A landscape with many valleys, sampled at points; each row gives a point and its height.
From any point a ball takes the steepest step (drop divided by distance) to one of its 2 nearest points. It stops when none of these is lower. Distance is the straight distance between rows; heights are no part of it.
Pabo height 41.3: [ -2  -1 -13  10   1 -18   4  17   9  12  -5 -12  -2  -6  15   9 -11  13
   1 -12  -6]
nofim height 52.0: [-19   0 -16   8  -7  -4  -5  17  -1 -20  15  -8  10   4   4  16  12  -4
   9  11 -10]
pom height 19.0: [ -8   9 -17  19  -9   6  -3 -21   7  -3   4   8   5  12   3  13  -1   1
 -19  -3  -2]
Laf height 33.0: [ 20  -8  17   0   4   4  -9   3   2 -16  11   1 -15   1 -11  -9   7   0
   4   8 -15]
Kiv height 44.2: [-23   6  13   8  -5   4  -3  -6 -16  -7   6   6  -2   5  22   9 -10  -3
   7   2   4]
rep height 39.0: [ 14  -1  -4  -5 -13  -3  18  -6   9 -12  -9  10   2   9  -6  -7  -8 -26
  -7   6   5]
fom height 38.0: [  3  -8  -1   9   0 -12 -16  20  10   2   7 -11   9  -7  15  -6 -11  24
   2 -13 -12]
gomov height 41.4: [ -4  -4   7  -5  -1 -24   0  13   5 -30  -4  -1  -6   0 -11   1  -7 -12
   8   3 -10]
vibi height 44.1: [  9 -27  27 -20 -17  -5   6  -2   3 -14   1  16  -4  -5 -11 -14  -3 -16
  -6  -3  14]
vab height 26.7: [  3   7   0   6   9  15  -3 -10  -4 -10  -4  -6 -24   4   6  11  -6   5
 -18   5 -23]
pases height 49.4: [-24  19 -21  15  -3   5   5   0 -10 -15   3  -1  12  13  12  11   3  -7
  10  17  -3]
tolor height 61.3: [ 12  -1 -23   5  16 -10   1  -9  10  35  -3  -4  -4  -3   0  -2  10   2
  -8   7   5]
vepo height 34.6: [ 20   5   3  10   9  -4 -16   8   5   0  -7 -14  -5 -15  10 -10 -25  17
  -3 -11 -16]
zifiz height 33.9: [-16  -7  17   1   4   1  -2  25  -7 -22   7  -2  -3 -19  10  16   3   6
  -1   9 -23]
kiko height 23.9: [ 12  -3 -14 -15  -9   8  10  -9  21  19 -19  -5  10   6 -20 -12  14  -2
  -6 -13  23]
kozum height 29.6: [ 16   1   9   5   7   4  -6   5  -5  -3  10  -5 -14 -14  -6 -11  -3  -9
   9  15  -4]
dugit height 43.6: [ -2  -8  -2  -4   2   3 -10  11   2  -1  21   0   3   0  16 -21  -9  13
  14  18 -25]
sor height 41.0: [  9 -19  13 -23  -8  10  -3   5  -8  -6  -7  16 -10  25 -10 -26   3 -24
  -2   4   7]
Fote height 56.1: [ -1 -12 -17  13   3  11 -11  13  21  13  13 -12   9 -19   8  14  19  25
   1   8  -5]
bub height 27.3: [ -2  22   2   0  19  10  -1   6 -17  15 -13 -14  14  -6  -2   0  -1   9
  22  -3  15]
neteb height 10.2: [ -5  -2   9  -2  -3   7  21 -17   7  -6   6  20 -21  -3   5  12   1   6
 -17  -1  -2]
liso height 27.8: [  9  -4  -7 -22   0  -6   7  -2  20  32 -10  -3   9   6  -9 -14   2   7
   8 -15   7]
sagam height 35.9: [ 11   8 -12  -1  -4   5   6  -3   5   4  -5  -1   1  12 -12  -4   4 -22
   7   6   9]
kezo height 14.0: [-15  14  20  -1   0  24   8 -13  -4  -1 -16  -8   3   9  -9  -2  -6  -5
   3  -1   3]
kazi height 27.4: [  4  13  13  13   3  18   8   8 -13  -1  -9  -3   4   1 -10  -2   2 -16
  21   6  20]
fab height 18.6: [ -2   0   7  -7  -2   0  15  -4 -12 -16   3  19 -26  -8  -3  29  18   7
 -16   2   5]
zap height 28.7: [ 22 -10  18 -10  -1  -2 -23  -1  -9   6   3  -7  12 -21 -12 -16 -10  -6
  -5   0   7]
fadif height 24.8: [  0  -6  12  -9   1  -4   9  11 -10 -21  13  14 -27  -8   0  16  12   8
   7  -5   5]
lufo height 36.8: [-11  18   5  17   7  15  -5 -10  -3   9   2 -10   2  23   2  -6   2  12
  15 -16   3]
Fepe height 39.8: [  5  -2   5 -17  -5  10 -14  -9   3 -12   4  -4 -15  19  -5  -3  -2  -7
 -13 -11 -10]
rizu height 54.4: [ -2  -2 -30  10  -1  -5  -2  10  12  -7  11 -12  13  -8   0  18  20  11
   7  11   0]
dubik height 35.8: [ 23  -5   4  -3   5   0 -12 -13  13 -31   5   2 -18   6 -19 -12   2 -12
   2  10  -6]
damu height 21.9: [ -6  13  13   3   9  20  10 -17  -9  -9 -11   2  -7   6  -7  15   3  -1
 -21   1  -9]
bope height 29.9: [ -5 -17  20  -8   7 -10  -8  25  -5 -28  11  12 -20 -11   4   9  12  16
   0  -1 -15]
toru height 41.5: [ -4   3  -5  -3  -1  -8 -12   2 -12  12  10   3   4   5  17 -19 -10   3
  11  12 -12]
Sem height 41.8: [ 11 -15  12 -18 -12  -4  26   0   6 -15  -6  17 -14  -2 -14  -6   3 -19
  -4  11   7]
kom height 42.5: [ 10 -10  13 -21  -9   8 -12  -2 -11 -25  -4   7 -11  22 -10  -8   2 -18
 -10 -12   3]
figeg height 47.0: [-19   8  -7   8   3  17  -2   0 -11 -12   2  -8  -3   3  15   4  -3   4
   5  19  -8]
tok height 39.2: [  0   9  -5  18   6  11  12  -3  -7 -11   0  13 -11  21   5   8   6 -16
   2   5  -1]
pif height 37.4: [ -8 -12  22 -11   4 -10  -7  13   3  -9   0  -6   3 -22   5   8 -10   0
 -14   3 -23]
vebim height 40.5: [-12  -8  35 -21   5  -4  -1   6 -15  -8   1  12  -6 -13   6   4  -6   9
  -9  -3 -21]
fav height 46.1: [ -3 -11  28  -5   0  -7  18  21  -6 -12 -11  10 -10  -4 -11  13   0 -17
  -5 -13   2]
Dagik height 39.9: [-10  20  -1  24   3  20   4  -3  -6   1   2  -3  -8  26   0  -3   7  -5
  10   2  -3]
Zev height 50.6: [ 11   5 -33  -4  -5  -6   5 -19   4   4   8  -2   7   3   8   8   7   0
  12  -5  23]
pav height 43.3: [  0  -6  30  -9   5  -2   4  11 -15  -7 -11   6 -19 -14  -1  18  -3   7
 -15 -14  -5]
zado height 46.3: [-16   4 -16   0  -8  -2   1 -12  16  16   6  -2  -1   8   6  -3  -1  14
   6 -14   4]
Kufa height 38.4: [  8  -4   6   8  11 -22  -7  -3  15 -36  -4  -4 -23   1 -19   0  -4  -9
  -1  13  -4]
mek height 30.9: [  1  -8   8 -23 -14   0  17  -7  21  23  -7   1  13 -11 -13 -20  -9   8
   6  -5  14]
tagu height 40.8: [-25  -6  18  -8  -7  -1   5 -14 -10   7   8  18  -6   5  16  -1 -14   4
  -6  -7  -4]
toli height 60.1: [ 10   0 -16  15  -7  -9  -2  -5   7  21   2   3  -1 -12  -1   8  10  -2
  -4  -1   5]
Zego height 44.0: [ -4 -10 -23   5  25 -16   5  10   8  23 -11 -15   2  -1  12  15   9  15
   6 -13  -2]
pudib height 19.6: [ -5   5  -1   8 -13  13   9 -18  10 -12  15   8  -4   5   5  11   0  -1
  -3  -9   5]
bedeg height 45.7: [ -5  -4   5   2   1   1  -7  32  -2 -10  18   4  17  -8  24 -13  -6  17
  18  22 -17]
zeda height 32.1: [  1  15  -8   7  -4   3   7   9  -7  -2  -2   0  11  -5 -15   5  11 -21
  13   4  14]
Mebi height 31.1: [  8   2   5   4  11   1  -3   6   4  -6  -9  -8 -21   3  14  -6 -22   6
  -3  -8 -22]
Vaneb height 32.7: [ 11  -2  10  -7   2  -6 -17   9  -4  17  -4 -13   9  -4  -8 -12  -3  -2
 -11 -12  -2]
gok height 36.2: [ -6  17  -6  24  -1   7  10   2 -13  -3  -3  14   9  13  -5   8  11 -28
  -2   6  13]
lagis height 18.9: [ 13   5 -21  -3 -12   8  12 -19  12   3 -12   9  19   4 -21   1  11  -8
 -16  -3  23]
zav height 57.4: [ -8 -13 -10  10 -10   2 -12   7   6  20  15  -5  17 -22   9  11   9  17
 -13   2   0]
Lomat height 21.8: [ -9  19   9   4   5  18   2  -6 -15   3  -6  -8   9  -8  -1  -5 -10  -5
  16   5  12]
kaviv height 37.7: [ -9  -1  17  -7 -13   0   8 -11  -1  17   6   7   5   0   4  -9 -19  11
   1   1  -6]
bafat height 58.8: [ -7   2 -16  25  -6  -2  -3 -13   8  26   7   2  10 -14   8  14  11  12
 -19  -3   9]
vuka height 12.5: [ -2   8 -20   7  -8   7  10 -29   0   3  -2  14  20  15 -12   5   3  -4
 -19  -1   6]
Rav height 63.1: [  1  -9 -23  -6  11 -23  -4   3  -7  19 -11  -8  17 -15   5   8   7   0
 -15  17   0]
pip height 62.3: [ -6   4 -32  10  12 -16   2  -3  -3  26 -12   0  14  -1   7  11  15   1
 -17  14   1]
berog height 31.3: [-11   9  -2   4  24   0  -8  -6 -15  23 -16  -4  17   6  13  -4  -1  21
  14 -13  18]
pide height 43.9: [  7   4 -15  -8  -3  -6  -4  -7   8  14  15  -1  -3   6   8 -18   1  14
  20  -1  -1]
monu height 24.4: [ 23   0   9  -2  -1   8  -9   3 -15   8   3  -4   9 -24  -9 -14  -3  -7
  12   9  17]
Ladun height 38.8: [ 11  -4  -1 -13  -5  -6 -10  -3  -5  -3  -1   0   2  19 -19 -21   1 -24
   6  11   7]
sus height 34.0: [-14  15   5  10  15  10 -14   0  -7  24  -8 -13  14  13   8 -14   0  20
  11 -22   1]
Relo height 44.7: [-12  -4  20  -2   0 -17  13  19   2 -17  -8  -1  -4  -2   3   4 -14  -7
   6 -19 -13]
mati height 34.1: [ -1   4   3  -6 -11  -5  23 -13  10  15  -3   3   5 -10  -6 -10 -14  -1
   2   4  10]
lufi height 64.1: [  7 -14 -22   1  12 -18 -25   9 -15   1  -4 -18  12 -19   8   4   4   1
  -3  17   5]
bilaz height 48.5: [  4   1 -28  -4 -14  -6  -1  -7  20   5   4  -1   3  15  -1   6  -2   6
   4 -23  16]
maso height 36.3: [ 11  -6  -1 -10  -8  -9 -12  -2  13   0   3 -10   0   8 -12  -9  -7  -5
  -6 -14  -5]

For each start below, name the point where the ball stops.
pav | neteb
vibi | Lomat
Relo | monu
tolor | vuka
Zego | kezo
nofim | vuka
mati | vuka
kom | monu

Call two points neighbours if one is among the 2 nearest of the other. Go from one point of each pair to the other, from neighbour to neighbour, staying as low as possible. Name the highest point that can't be avoided.
monu and Lomat | kom
Lomat and neteb | fav
neteb and vuka | pudib
